Points on a hilly landscape, in no order, each with its height.
From any point a ball rolls to the lowest of the 2 points nearest to it. It stops when none of these is lower. Distance is the straight distance between rows; heights are no part of it.
q_647 (h 618): [  1  -9 -32 -11  23 -36  26   4 -42 -13  11  12 -22  26 -16 -15 -17  11
 -29  -3 -29 -17 -36  47  -1  17 -23  12 -35]
q_582 (h 494): [ -8   3 -24 -18  20   6  18  40   2  12 -21  15 -41  27  -4 -33 -14   0
  -4  26  30 -32   1  56 -14  31  -4  -9  19]
q_676 (h 720): [ 48  22  -9  27 -45 -29  23   4  33  -3  23  12  10 -10 -40 -24   7 -26
  20 -12 -20 -17   6 -13  -7  -2   1  35  60]
q_626 (h 303): [ -3  17  34  -2  19 -43 -48  -6 -31  25  72 -27  -9 -45 -13  24  13  -4
  23  42 -50  -1  25 -17  -2   7  -5  24  20]
q_340 (h 621): [  0  34  26 -22  13  20 -41  11  14  45  15  -8  17 -17 -19   3  26 -18
   7  59 -41  41  26 -37 -40 -25  29   6   6]
q_390 (h 546): [ -3 -15 -43  -4  24  50   1  -3 -22 -29 -29  14 -15  34 -19  15 -32  18
 -32 -17   8 -23   3  19   6  -9   5 -21 -33]
q_491 (h 462): [ 27 -11 -40 -23  25  45  -8 -19 -48 -34  -5   2 -20  33 -53   8 -13 -46
 -23 -27 -11 -18  20  19 -13 -25  14  -6  21]
q_735 (h 328): [-21  47  10 -12   1   9   0  32  32  20  12  18 -31   2  27 -20  17  27
  20  39  11 -28   7  18 -21  10 -21   9  -3]
q_772 (h 270): [  8   0  44  10   5 -58 -18  -2 -18  22  41 -29 -18 -23   7  -2   5 -19
  38  26  -7  18  22 -16  11  13  -9  12  38]
q_364 (h 283): [ 12 -30  -3  31 -34 -61  28   4   3   1 -13  22  10  22  20  34  19 -17
  -5 -45  -8  16 -30 -38  11  13  13   6 -63]
q_717 (h 351): [ 11 -18  28  25   2 -62  -6  23 -35  -4  47   0 -60 -13  10  32  -1  11
  33 -48  23 -10   2 -16  30   5   4   8 -14]
q_746 (h 472): [-21 -18 -10 -16  23  -2 -15  13 -43 -20 -18   5  19  25  26  -4 -16 -19
 -30 -39  13   2  -4  -1 -23  20   9 -22 -49]
q_493 (h 495): [ 16  -8  -6  25   1 -44  20  39  28  39  11   9 -37  34  -9  24   5 -19
  42  32  -8  -6  36 -25 -10  13  17  18 -11]
q_867 (h 340): [  3 -20 -18  10  32  -6  -2 -12 -21  -7 -16 -52  23   7  -4 -26 -36 -14
 -39 -19   8  31  15  28  33  23 -12 -32  43]
q_938 (h 515): [  5  -7 -22   2   0  -7  26  55  19  22  -7  22 -69  15   4   5  -9   1
  38  35  24 -32   0  25   8  33  -5   2  -3]
q_137 (h 312): [-33  21  19 -23  10 -10 -19   5  -5  21   8  16  45  -9  41  20  26  13
 -13  -2 -22  17 -35 -21 -17  -2  36  17 -71]
q_736 (h 539): [-12 -12 -26  -1   5  -4  41  13  11   1 -22  20  21  22   8 -43  -6  -4
 -42  10 -17  -3 -37  24 -31  32  -8   5 -34]
q_94 (h 292): [-22  19   5 -16 -12  45 -13   5   7  30 -17  -7  11  -4  14 -43 -33  31
 -35  68   0  15  10  38  25  23 -24 -35  49]
q_585 (h 483): [  9  -3 -42  11   2  42  16 -46   3 -14  -7  -3  40 -10 -25   4 -16  10
 -56 -11 -45  17 -40   7  17 -41 -22   7 -33]
q_483 (h 607): [ 10 -29 -35  -6   3  39  12  21  23 -26 -59  38 -11  34 -20  22  22 -44
  17  -1   8 -11  38 -40 -12  14  25  -5 -26]
q_957 (h 512): [-20   1  -6 -32   8 -29  30 -13 -37 -28  29  45  29  -7 -15  38  20   5
 -20 -51   8 -13 -37   7 -38 -23 -12   8 -83]
q_901 (h 413): [-11 -14   9  -4  15 -14 -15 -17 -53 -25  17 -30  31   9  46  16 -22  21
 -32 -79  37  24   6   4  10 -23  -2 -39 -34]
q_93 (h 365): [-37  14   7 -30  15  31 -26  -9  -7   4 -21  10  42  10  22   8   6  30
 -47  26 -21  32 -37  -9 -13 -17  18  -7 -64]
q_35 (h 373): [-20  35  36  -9  -7  33 -24  16  21  22 -25   6  21  -4  10 -20  38   7
  29  20  21  17  14 -17 -33   3  24 -17  27]
q_804 (h 367): [ -4  26  14 -39  32  39 -17 -14 -24 -22  36  10  32 -35 -23  -9  35  22
  -3 -12 -16  -8   0   8 -36 -36  -7  10 -13]
q_113 (h 431): [ -5  12  35  23 -53   3 -14 -13  42  51  -3 -26  24 -30  31 -11  -7   2
  29  53  -3  20  19 -19  29  17 -17   2  74]
q_310 (h 417): [-20 -10 -13  -9   4  36  12  -7  17 -21 -44   4  29  11  11   7   2  35
 -38  -9 -12  18 -19 -11 -13 -10  20 -11 -48]
q_75 (h 332): [-48  22  21 -21  15  28 -26   3 -16  37 -25 -21  19  -4  38 -26 -25  34
 -29  70 -16  42  -7  26  10  25 -15 -39   9]
q_915 (h 564): [-14 -31 -41   2  12  30  20  23  -2 -24 -76  27  13  39   8  -1 -10 -56
 -21  21  -3   8  22 -36 -15  40  32 -11 -29]
q_377 (h 484): [-28  18 -18 -22  -2 -28  39   7   2 -19  37  42  30 -17  -7   4  40  10
  15 -31   0 -30 -41   7 -55  -7 -24  14 -60]
q_363 (h 236): [ 14 -23 -42 -40  20 -18  39 -17 -18 -23  14  38  42 -20 -49  19  25 -53
 -29 -22 -20  -2 -41   2 -47 -26  -1  13 -55]
q_861 (h 500): [ -5   9  -4   8 -14  25  26   7  41 -24 -20  10  -2  19  13   2   8  42
   5 -37  20  -9 -27   9   9  -4 -15  -4 -21]
q_761 (h 406): [ -7  23  19  34 -24   4   2  20  50  -7  25   7 -14  -3   9 -10  29  28
  48 -16  26 -24  24 -38  -4 -40 -13  10   2]
q_201 (h 480): [ 26   4  -5 -18  26  42 -19 -45 -36 -31  10 -33  27 -17 -17   4 -19   9
 -41 -23 -25  12  -5   8   8 -38   6   5   6]
q_418 (h 338): [-22  34  24  26 -26  15 -41  -6  19  19  34  10   8 -28   0 -15   5  37
  32  28  -1 -39   3  36   9  30 -43   0  88]
q_723 (h 442): [  7  16   0 -18  27 -13 -42  22  -5  20  53   5 -12   2 -28  42  28  19
  26   3  -3 -28  13 -49 -25 -59  11  31 -56]
q_8 (h 294): [-36   3  -1 -36  50  31 -26   7 -39  -5 -17 -20   4  15  18 -17 -15  25
  -9  -5  40  11  20  46  -6  28 -12 -43  11]
q_841 (h 350): [-29   6  19 -10   5  -3   8 -46 -30 -47  35 -24  53 -18  29 -20  10  21
  -6 -72  43   5   5  24   2   4 -21 -31  -1]
q_658 (h 387): [-26  23  22  -1   1 -20 -21  20  15   3  39  -2 -10 -20  34   5  19  43
  29 -11   7  -6   0 -14  -2  -3  -2  11 -41]
q_440 (h 509): [-19  16  12  30 -33  23   1 -41  32   7  -6 -11  56 -38  14 -21  -3  28
 -29  36 -32  28 -18   5   8  11 -30   6  18]
q_663 (h 538): [-27  -9  14  -1  -1 -23   9  19  -3 -23   4  45  18   5  28  36  30 -44
  24 -41  30  -8  17 -48 -53   4  32   2 -56]
q_507 (h 653): [ 14  44  12 -18  10  12 -13  14  45  23   9  23  36 -12 -16  -8  55 -11
  14  39 -23  15  24 -32 -51 -31  23  16   8]
q_118 (h 511): [ 21   5  -8  13  -3 -14   7  -1   6  22  14  -3 -20  -1 -34  30   2 -18
  10  43 -37  19   7 -34  -9 -30  24  26  -4]
q_141 (h 418): [ 42  -4 -24 -18  38 -10  -4 -16 -67 -46  11  -3   0   1 -59 -14 -30 -35
 -35 -37 -12 -18  14  36  -6  -4   2 -12  44]
q_479 (h 305): [  3 -18  20   0  -5  -6 -18  16 -17  26   0 -29 -41   0  12  11 -34  -2
   9  37   6  21   5  12  26   0   9   0  30]
q_777 (h 149): [ 12 -44  -7  15   8 -82  30  28 -12  22   5  -3 -49  20  -4  17 -19 -42
   7  14 -13  13   4   7  14  54  11  -1 -17]
q_873 (h 619): [ 14 -21 -31  -4  30  42   7 -16 -31 -54 -33  24  -7  21 -19  13  -9 -52
   2 -42  32 -23  34 -21  -6  13  18  -7  -5]
q_559 (h 508): [-36 -14   2 -27   7  17   0   8 -18 -31 -11  31  24  16  12  16  25 -31
 -15 -29  15  -1  10 -37 -36   4  10 -14 -67]
q_823 (h 240): [ 20 -19 -15 -10  18   7   7  -8  17  -1   4  23  34   2 -41  34  46 -47
   1   5 -19   0   8 -44 -47 -34  28  34 -45]
q_595 (h 416): [  5  35   0 -26  23  49 -34 -36 -44 -26  59   3 -12 -23 -40  -4   3  24
   6 -14 -10 -30 -18  18  -8 -57 -31   7  -6]
q_110 (h 441): [ -6   7  -7 -23  -3  41 -14   8   7  27 -32  24  -3  12   8  49   1  40
 -32  28 -28  15 -18 -41  13 -49  30  -1 -66]
q_292 (h 368): [ -7   9  33  29  -8 -27 -21   6  12   4  63 -19 -26 -27  24  17  11  31
  52 -19  24 -21   4 -21  26  -5 -14   6  14]
q_22 (h 194): [ 11 -54   9  14  35 -76  11  17 -41  14   3 -30 -41   6   2  15 -18 -52
  14   6  17  17  -3   1  13  51  19  -1  31]
q_412 (h 589): [ 12  -3   0   2  -9   3  25 -12   5 -25  -2  19  23 -19 -17 -14  24 -24
  18 -56  19 -24   1 -14 -44   0   4   4   4]
q_472 (h 469): [  5  -9 -14  12 -30  28 -10   2  26   6 -25  15 -18  14  23  52 -11  41
  -5 -13 -11  13 -13 -44  43 -55  27  -5 -57]
q_351 (h 313): [ 18 -24  -8  29 -18 -77   6  -3 -28   5  12   7 -21   0  41  53 -13   0
 -14 -54  16   8 -19 -38  34  -5  12   0 -40]
q_589 (h 543): [-17  15  17  11 -41  26 -17 -34  15  -7   7 -12  17 -25  19   5   1  38
 -15  12 -31  31 -12 -26  20 -20   4  23 -38]
q_23 (h 703): [ 40  31  12   1 -30 -53 -14  18  52  17   7   2  17   7 -14 -30  27 -33
  28  13 -18 -22  35 -19 -17   0 -16  40  80]
q_942 (h 545): [ 15 -12 -10  -3  12  11   4 -15  -4  -4  -3   0 -12  11 -23  14  -4 -12
 -15  13 -36  17 -13   0   3 -18   8   7 -33]
q_545 (h 475): [-24  -9  16   9 -14  43   3  17  31 -12 -52  12  12  20  22   6  12 -15
   7  -7  35  -2  17 -19 -32  18  19 -12   4]
q_239 (h 605): [ 30   8  15  -3 -32   2  -3 -18  32  22 -22 -22  11 -12 -12 -17   0 -16
  -2  35 -31  26  10  -2  21  -6   8  13  61]
q_827 (h 465): [-19   8 -21   7 -11  53  39  13  37 -24 -46  33  30  17  10 -18  11  36
 -15 -11  10  -2 -21  20 -42  -8  -1  -6 -16]
q_114 (h 293): [-25  20  13 -11  -9  28  -8  28   7   2 -15  -6 -29  -1  36 -15 -15  45
   9  27  27  -2  -4  30   8  20  -6 -14   6]
q_802 (h 639): [ -3   0  27  -5 -48   1 -16  13  16  43 -16  -6 -20 -10  -5 -26 -11  -4
  43  36  26   2  18  13  59 -11  10  -2  90]
q_572 (h 638): [ -6  24 -16 -10  25   7   8   1 -22 -17  12   6  -6 -10 -10 -37 -11  29
 -21  27 -38 -27 -24  55 -15  25 -35   8  -8]
q_301 (h 343): [ 15 -17  29  -1  -8   8 -11  12  17  18 -24 -17 -16  11  12   8  -3 -36
  13  28  19  27  20 -14   9  13  26 -16  35]
q_838 (h 408): [ 32 -20 -14  40  -2 -35  22 -51 -25 -32  41  -2  -6 -28 -28  18 -13  -5
 -19 -49 -37   2 -29   6  16 -20 -11  14  -5]
q_564 (h 635): [ 11   1 -20 -15  11  45  12  11   1 -28 -38  28 -21  22 -21   7  14 -23
  13 -32  29 -32  29   0 -36  -6  12 -12 -12]
q_820 (h 566): [-15 -23 -20  -5   4 -30  28  19   1   7 -23  10   0  37  22  -1 -14  15
 -58  -8  -5  10 -42  17  11  28  -8 -15 -71]
q_854 (h 560): [  6 -38   5  29   2 -42   3  -4 -48 -36   3 -20   6 -13   4  27  -1 -36
  -4 -77  34  18   9 -18   8  10  20  -7 -22]
q_855 (h 552): [ -4  26  17 -32  32  39 -52 -51 -52   0  12 -35  27 -39  -2  -8   3  -4
 -15  18 -22  48  17   0 -25 -23  26 -13  19]
q_648 (h 412): [-26   4  42   9 -16  -6 -28  -8 -10  52  -6 -40  -2 -34  37  -3 -11   4
  21  53  11  38  23  -6  48  24   2 -18  58]
q_835 (h 471): [ 21 -14  -5  32 -15 -16  23  23  20  18  -3  -9 -41  16 -13  37   7 -19
  45  -7  21   1  23 -38  17 -25  23   4 -10]
q_372 (h 394): [-36 -12  37  -1  -5 -37 -32 -11 -15  51 -15 -45  12 -14  42 -22 -15  -6
   6  42  -6  54   9  -1  22  42   1 -32  10]
q_692 (h 257): [-62  28  28 -39  -5  -9 -11   0  -5  15  39  24  49 -30  36 -12  41  27
 -17  -9  -9  20 -34  -6 -49   4  -9   3 -74]
q_275 (h 195): [ 25  25 -18 -32   8  32  -5  -7 -16  -4 -21  -9 -11  16 -30 -45 -20  -2
 -27   4  -8 -30  -3  55   0   8 -22 -10  59]
q_290 (h 567): [-12  10  22   7 -33   1  -5  -5  47  23 -14   5  42  -9  35  16  23  25
  -9  22 -28  26 -22 -50   8 -24  22  27 -50]
q_134 (h 245): [-19  32  28  14   0  11 -26  16  38  25  32  -3  31 -32  13 -10   4  13
   8  70 -45  -4 -11   1  -5  18 -23  19  18]
q_724 (h 396): [ 25  10   0  -9  -8   0   7  21   4  30  10  10 -36  -2 -35  -3 -13  -5
  18  47 -25 -43   4  15  18  -8  -2  19  45]
q_803 (h 601): [  3 -11 -48  -5  31   7  38  -2 -24 -17 -11   5  -1  30  -4  -9 -38  32
 -55   5 -29 -13 -21  48  12  -7 -29  -9 -51]
q_66 (h 615): [ -5  20  -8   7   2   2  42 -17  20 -21   8  17  18 -20 -11 -25  16   7
 -13 -22  -6 -16 -18  22 -28   9 -22   9   0]
q_325 (h 577): [ 25   5  19  -9   1  -7 -35 -11 -11  18  10 -19   3 -15 -22  -6  10 -33
  16  28 -31  28  25  -7 -21  -4  32   8  60]
q_747 (h 374): [ 45 -26 -11  33  -4 -24  12 -29 -17 -18  24 -24 -18 -22 -34   9 -23 -23
   9  -8 -16   8  -9  -4  25 -23   3  33  19]
q_635 (h 641): [-15  31  -7   0   5  37   7  -8  21   5   4  28  10  -9 -21 -13  -6  28
 -18  27 -35 -17 -17  26  -5  -4 -24   7  -4]
q_844 (h 518): [ 21   8   7  -6   7  46 -46 -60 -36  -7   2 -48  24 -23 -18 -18 -15 -12
  -9 -12 -18  34  22  11   9 -41   4 -18  57]
q_20 (h 319): [-15 -15   9  27  -5 -13  11 -40 -27 -46  10 -42  37 -23  26 -16  -2  24
 -17 -96  50 -21 -16  28  23  16 -47 -21   3]
q_565 (h 275): [  9 -25   9  -2   2 -16   5   1 -25  41 -17 -46 -28  -1   6 -15 -52   4
   1  44  10  39  -1  25  72   2   0 -31  51]
q_733 (h 381): [  0 -19  23  30 -19 -40  27  17  35  12 -29  -9 -16   0  23   4  -6 -25
  22   0  14  19  10  -2   7  24  21   6   3]
q_260 (h 547): [ 24  16  12 -30  10  -1 -17   7 -13  25   7 -10 -30   0 -32  10  -2 -40
   9  74 -41  32  17 -15   1 -23  36  21  32]
q_620 (h 444): [ 10   0 -15  25   1  15   7 -56 -11 -38  18 -22  34 -28 -14   0 -29  12
 -43 -35 -29  11 -19   5  18 -18 -20   7  -3]
q_236 (h 246): [-14  32 -13 -19   6  28 -17  -4  -4   1 -11  -3   3 -10   2 -41 -29  20
 -31  28  -4 -22  -5  56  20  34 -44 -13  76]
q_631 (h 683): [ 11  48  17   2 -10 -17 -15  14  30  23  18   2  34  -4 -12 -20  21 -10
  33  43 -22  -1  54 -28 -32  -8   9  45  47]
q_704 (h 534): [ 10 -19 -39 -22  16   7  26 -13 -13 -22 -11  54  23  18 -18  25  23  17
 -31 -34   3 -33 -34   6 -22 -20 -13   0 -87]
q_882 (h 241): [ 16 -28 -37  38 -21 -32  35  17  42   5 -24  17 -12  20   7  19  19   4
   7 -12 -12   4 -19 -18   6   4  11   0 -48]
q_629 (h 237): [ 17 -27  34   0  15 -66 -15   1 -28  30  -1 -42 -20 -15   7  -4  -9 -37
  12  40   4  48  12  13  19  42   7 -14  46]
q_859 (h 89): [ 26 -22 -38   8 -13 -54  53  29   7  26   1  13 -44  20 -15  -2  -8 -19
   5  31 -37  -9 -16  30   8  33 -15  14  -8]
q_500 (h 337): [ 31  -2   3  14 -15  -4  -2  -6  -6  15  27 -43 -43 -19 -20  24 -37  -5
  14  26 -24   6   2   0  61 -27  -2  14  27]
q_921 (h 414): [-23  38  11 -34  21 -13 -40  21  -4   8  54  24   1  -4  11  16  38  46
  14  -7   9 -27   6 -28 -29 -29   2  17 -70]
q_204 (h 517): [-27 -29  -3  12  10  10   6  32  23 -16 -46  14  16  31  22 -14   8 -61
 -16 -11  31   3  21 -33 -35  54  28 -26 -24]
q_506 (h 147): [  8 -23 -28  35 -21 -27  51  23  36  23 -24   7 -35  12  14  -7 -22  10
  -6  39 -21   2 -30  16  38  34 -22   8 -31]
q_243 (h 493): [ 18 -26  -6  18  -4 -39  26   3  -9  -3   9  -8 -37   0  -1   3  -8   9
   8 -23   5 -12 -10   8  12  26 -17  11  -7]
q_197 (h 520): [ 15 -13 -43  20  -7  43  26  -3   5 -18 -47  12 -40  36 -17  30 -27   5
   9  -7  19 -15   1   1  27 -10   9 -23 -15]
q_404 (h 255): [ -8  -5  17   8   4  -5  -2  -1  -1 -20  -2 -13   1  -6   8 -30   4  -6
   9 -20  45 -20   0  19  -2  20   1  -5  24]
q_91 (h 556): [-14  -8 -49 -22  20 -26  17  10 -21  -1  -4  36   0  25  -2  23  -6  33
 -49 -18 -25 -14 -48  16  -6   7   7  -7 -92]
q_790 (h 585): [ -8 -16  12  22 -47 -15  19   8  55  20 -31   9  25   4  45   5  14  15
  -3 -16 -11  29 -15 -49   8  -1  41   1 -61]
q_766 (h 370): [-11  73  15  -7  -8  34 -16  31  40  16  20  27   1   4   3 -25  32  48
  37  55  -5 -57  12  25 -18   0 -36  20  46]
q_796 (h 427): [ 28  -9 -12 -24   8  -3  -1  26 -15  19  -8   8 -64  27 -32   7 -26 -33
  28  19  11 -26  28  22  11  -3  13   5  52]
q_357 (h 452): [ 18 -29  -1   5  15 -10  -8  20 -32 -10  -2  -4 -72  31 -26  35 -32 -22
  30 -12  40 -18  25   9  34  -1  19 -14  35]
q_140 (h 382): [-20  -6  36  -3  -2  -8 -21 -38 -31 -28  27 -34  46 -32  32  12   8  -2
  -4 -83  36  20  -6 -16 -14 -12 -18 -21 -31]
q_614 (h 510): [  6 -13 -20  19 -30  -8  23  -2  25 -11  12  10 -37   3  17  -2  -8  39
  16 -28  31 -23 -30 -11  29  16 -22   7 -32]
q_806 (h 492): [ 24 -33 -23  22 -25  20   8   4  18  -4 -48  19 -43  31  21  55 -13   4
  17 -24  10  10  14 -33  45 -30  33 -16 -34]
q_535 (h 299): [ -8  11  16  25   1 -16 -25 -15  -5  20  54  -7   6 -52   2   9  14  12
 -12  43 -48   1  -3  -4   4  -2 -32  27   5]
q_160 (h 426): [-13  21   9 -28 -18  61   3  21  45   0 -49  26   9  16  -3 -13  29  -7
  11  10  20  -9  38 -15 -30  -2  18 -10  49]
q_221 (h 540): [ -2 -51  30  24   2 -52  -9  14 -24 -15   4 -20 -23   5   9  34  18 -39
  37 -46  43   7  28 -46  -3  20  26   6 -16]
q_688 (h 196): [ 12  -2 -14  35 -35 -18  29  25  51  30   1   7 -38   8  16  19   3  28
  31  22 -15  -4   0 -12  22   6 -11  12 -36]
q_999 (h 329): [ 15   3 -27   5   3  15  12  19  47  10 -16  33   9  22 -33  22  35   0
   6  23 -23   2   5 -51 -33 -26  35  21 -36]
q_250 (h 521): [ 15 -24   2  26   1 -56  17  36 -11   5   5  -1 -29  23   2  22  22 -49
  37 -10  27 -10  21 -32 -12  37  30  19  -5]
q_382 (h 477): [ -8  -4  17  28 -44  17   9 -13  47   8 -28 -33  28 -17  37 -25 -35  30
 -19  26   2  27  -4  -1  34  -1 -32 -19  33]
q_97 (h 440): [ 17   2  -9  12 -20  18  18  15  41  -9  -4  17 -18  25 -11  20  26  -9
  31  -9  24 -16  17 -28 -10 -22   8  11  19]
q_437 (h 247): [ 45 -17 -33  23 -16  12   5 -42 -11 -36   0 -28 -33   6 -14   4 -42  12
 -15 -45   9  -2 -17   9  45 -40 -21  -3  29]
q_438 (h 341): [  3  38  23 -26  -3  50 -50  -3  -1  16  19 -16 -37 -16 -15  10   0  10
  18  26   2 -10  36   1   8 -50  11  -7  40]
q_845 (h 384): [-23  22  10  53 -45 -15   3   3  40 -12  41   1 -22 -31  35  -1  17  55
  43 -35  35 -37   6 -30  19  -4 -44   2  -3]
q_253 (h 474): [ 24 -52 -11  29   9 -48  17   5 -32 -18   0 -30 -59  14 -22  24 -21 -23
  16 -39  16  -5  -1   8  44   0   3  -1  18]
q_737 (h 586): [ 19 -40 -30   6  20 -21   5 -12 -46 -57 -15  -2  16  14  -9  26  -5 -66
   2 -57  34   5  20 -17  -9   5  28  -1 -12]
q_47 (h 439): [-21 -20 -36 -19  27 -11  -4  20 -57 -21  15  -4  27  30  52  21 -33  16
 -49 -62  25  -1 -10   6  16  11  15 -28 -47]
q_349 (h 516): [  3  -5 -17  -1 -16  12  -3 -43  15   8   1  -8  29 -22   0   8  -7  40
 -59  15 -46  23 -44 -12  33 -31  -7   9 -59]
q_879 (h 519): [ -6 -18   6   4   6  54 -14 -16  -3 -26 -45 -11  26  18   2  -8   5 -40
  -4 -34  37   9  18 -15  -9  -7  33 -27  25]
q_410 (h 415): [-27 -17  17  20 -13 -28  19   8  19  -6 -14   7  19  10  26  -3  21 -23
  10 -31  18   8  -8  -6 -32  30  16   0 -29]
q_536 (h 333): [ 22 -32   8  14   2 -81  -2 -25 -53 -21  31 -15 -42 -13  11  29 -16   2
   1 -64  12  14 -20  -8  32  -4  -2  14 -21]
q_172 (h 407): [ 10  54  16 -14 -15   6  -1  26  52   8  22  42  26   7  -1 -57  40  17
  20  16  -2 -51   9   9 -23  12 -42  30  47]
q_857 (h 507): [ -2   6 -47   8  -4  24  65   5  48 -10 -29  44  23  21  -8 -36   1  13
 -25   1  -5  -8 -41  42 -25  23 -35   2 -30]
q_773 (h 625): [ 11   3  12 -17 -41  25 -14   2  14  43 -43 -14  13   3   4 -15 -15  -2
   6  48   8  30  22   8  39 -29  17 -13  89]
q_403 (h 316): [ 18 -23 -29 -19  41 -32  42 -12 -44 -30  13  23  39   7 -42 -14  -5 -61
 -42 -15 -17  -4 -22  24 -58  -6 -11  -2 -12]
q_851 (h 473): [ 16  35   2   2  20  -7 -23   5   4  18  34 -11  -8  -7 -37  10  20  20
  20  26 -18 -10  17 -42  -4 -38  -5  30  -9]
q_171 (h 443): [ 23  20 -16  -6 -23   5  10  21  39   2   2  24  -2  -1 -16 -38  17  -2
  21  -2   7 -38  -4  25 -13  37 -22  16  65]
q_248 (h 301): [ 10 -25  -1   7   5 -10  13 -27 -12  -9 -13 -38   8  -1 -16 -41 -17 -14
 -21 -31  31  -7 -12  40  20  27  -5 -17  67]
q_274 (h 242): [ 13 -32  -8  17 -25 -25  38  -2  -9  13 -17 -29 -12   9  -2  -5 -65   8
 -36  29 -16  36 -14  25  64   6 -22 -26  18]
q_448 (h 134): [ 12 -23 -10 -17   0   4  31 -33   7 -19   0  34  57  -9 -48  21  33 -55
  -5 -25 -25  34 -20 -32 -35 -41  15  17 -46]
q_753 (h 548): [ -3  25  -7  30 -16  27   1 -48  34  -5  31  22  69 -28 -13 -23   7  12
 -30  28 -59 -11 -35  18  -5  11 -43  26  13]
q_333 (h 253): [ 12  14   4 -47  25  42 -35  12 -26 -14  -8   6 -30  10 -28 -14 -10  -5
   7  -5  24 -32  22  35  -4  -4   2 -17  57]
q_251 (h 652): [ 33 -13   0   0 -37   7  -1  10  31   5 -17  -9 -23   8 -14 -18  -8 -18
  26  -2  34 -29  11   7  34 -16   1   5  92]
q_743 (h 380): [ -4  36  17 -19  21  44 -55 -36 -33  -4  37 -19 -22 -36 -21   4   1  33
   9  17 -11 -11   4   0  10 -32 -20   4  32]
q_80 (h 366): [ 11  32  14  14  -6   3 -20  14   2  15  45   5 -24 -18  -6  -4  -4  14
  28  46 -25 -47  25  19   6   9 -38  22  70]
q_264 (h 558): [ 19   5  10 -13 -11  39  -7 -28   2 -33 -22  22  34   5 -10  -2  26 -32
  18 -61  37 -25  27 -17 -33 -19  33  -5  45]
q_367 (h 311): [-47  32  27 -35  14  18 -14  -5  -7 -14  21  24  29 -32   5  -9  31  38
 -10 -13 -11 -12 -25  14 -38   3 -31  18 -45]
q_525 (h 302): [ 15  11  23 -25  17  42 -41   3 -43   2  -6 -17 -46   1  -7  22 -10 -14
  26   9  29  -9  39   9   8 -25  34 -11  35]
q_848 (h 575): [  0  -6 -36 -12  27  18  10  -9 -14 -10 -20  -2   5  30 -20  -9 -33  -7
 -44  22 -12   8 -10  41 -10 -10   5 -14 -18]
q_958 (h 251): [-55  -8  32 -16  32  -8 -13  19 -10  10 -13 -19 -18   8  35 -27  -6  12
   6  -2  51   1  10  44   6  43  -4 -45  16]
q_503 (h 587): [-13  28  33 -41  27  24 -42 -35 -15  20  21  -2  31 -39 -16  -8  32 -17
  21  27 -35  42   7 -18 -40 -23  25   8   4]
q_234 (h 376): [ 31 -18 -21  -6  43 -40  17  -7 -58 -31  17   8 -15  17 -41 -20 -14 -51
 -23 -17 -13 -28  -5  31 -26  13 -12   4   9]
q_633 (h 208): [-34  -3  50  -9  14 -13 -25  16  -6   1  -4  -5  -1   5  31 -14  23   3
  36 -29  57  -9  15   3 -22  32  16 -23   2]
q_673 (h 450): [-12  -6  -2  12   4 -30  35  17  24 -12  17  22  20  13  -3  -3  41 -12
  25 -28   6 -16  -9 -29 -48  -1  -7  26 -53]
q_430 (h 470): [  6  23 -18 -13  -3 -11  35  46  41  10  -6  43 -31  14 -10 -49  -7  15
   5  25  -3 -32  -7  61 -10  42 -32  16  32]
q_684 (h 205): [ 31 -38 -15  40 -24 -28  13 -27 -10   1   1 -38 -20   6  10   7 -41  22
 -14 -14   3  15 -26   6  64 -12 -13  -1   1]
q_108 (h 454): [ -9   1  21  49 -42  20 -16 -23  46  21  -7 -36  21 -26  36   7  -3  14
  13  20 -11  35   7 -28  31  -4   0  -4  30]
q_220 (h 369): [-32  19  33 -43  18   7 -38  10 -11  50  -8 -27  10 -16  37 -34  -5   5
  -1  54  -5  48  14   4 -11  39  14 -34  12]
q_111 (h 298): [-32  33  25   6   7   7 -24 -17   0  10  18 -10  15 -26  16 -23  -5  31
  17  41 -20 -10   6  36  -5  33 -42   2  29]
q_825 (h 286): [  4 -16  -6  20  -1 -11  -5 -29 -31 -39  16 -33  -2 -11   9   1 -27  18
  -6 -65  27 -10 -21   3  32 -14 -23   0   0]
q_497 (h 398): [-19  -2  -7 -11  -1  34  -1  21  48  26 -39  21  10  25  -4  23  29  14
 -26  49 -20  22 -12 -40  -6 -20  46   1 -61]
q_976 (h 326): [-43  24  36 -23  -1  23 -33  29  14  32 -26  -6  -9   9  47 -15   9  30
  42  31  33   8  14  15  -8  36   7 -27  33]
q_482 (h 336): [-16 -17 -19 -13  39  12   8  21 -31 -18 -20 -29  17  28   6 -14 -39   1
 -39 -21  40  -1  18  37  17  23   8 -44  17]

Where does a ball stop that starts at each point below?
q_614 -> q_134
q_753 -> q_275
q_873 -> q_292
q_390 -> q_448
q_635 -> q_114
q_564 -> q_114
q_23 -> q_620
q_91 -> q_684
q_559 -> q_684
q_663 -> q_684

Call two points neighbours if one is among the 2 nearest of the other. Go from one point of each pair to the other, from neighbour to neighbour, staying as low as possible. Name the highest point that can't be avoided.
q_859 / q_827 -> q_614
q_620 / q_692 -> q_820
q_859 / q_134 -> q_626
q_292 / q_448 -> q_848
q_275 / q_692 -> q_595
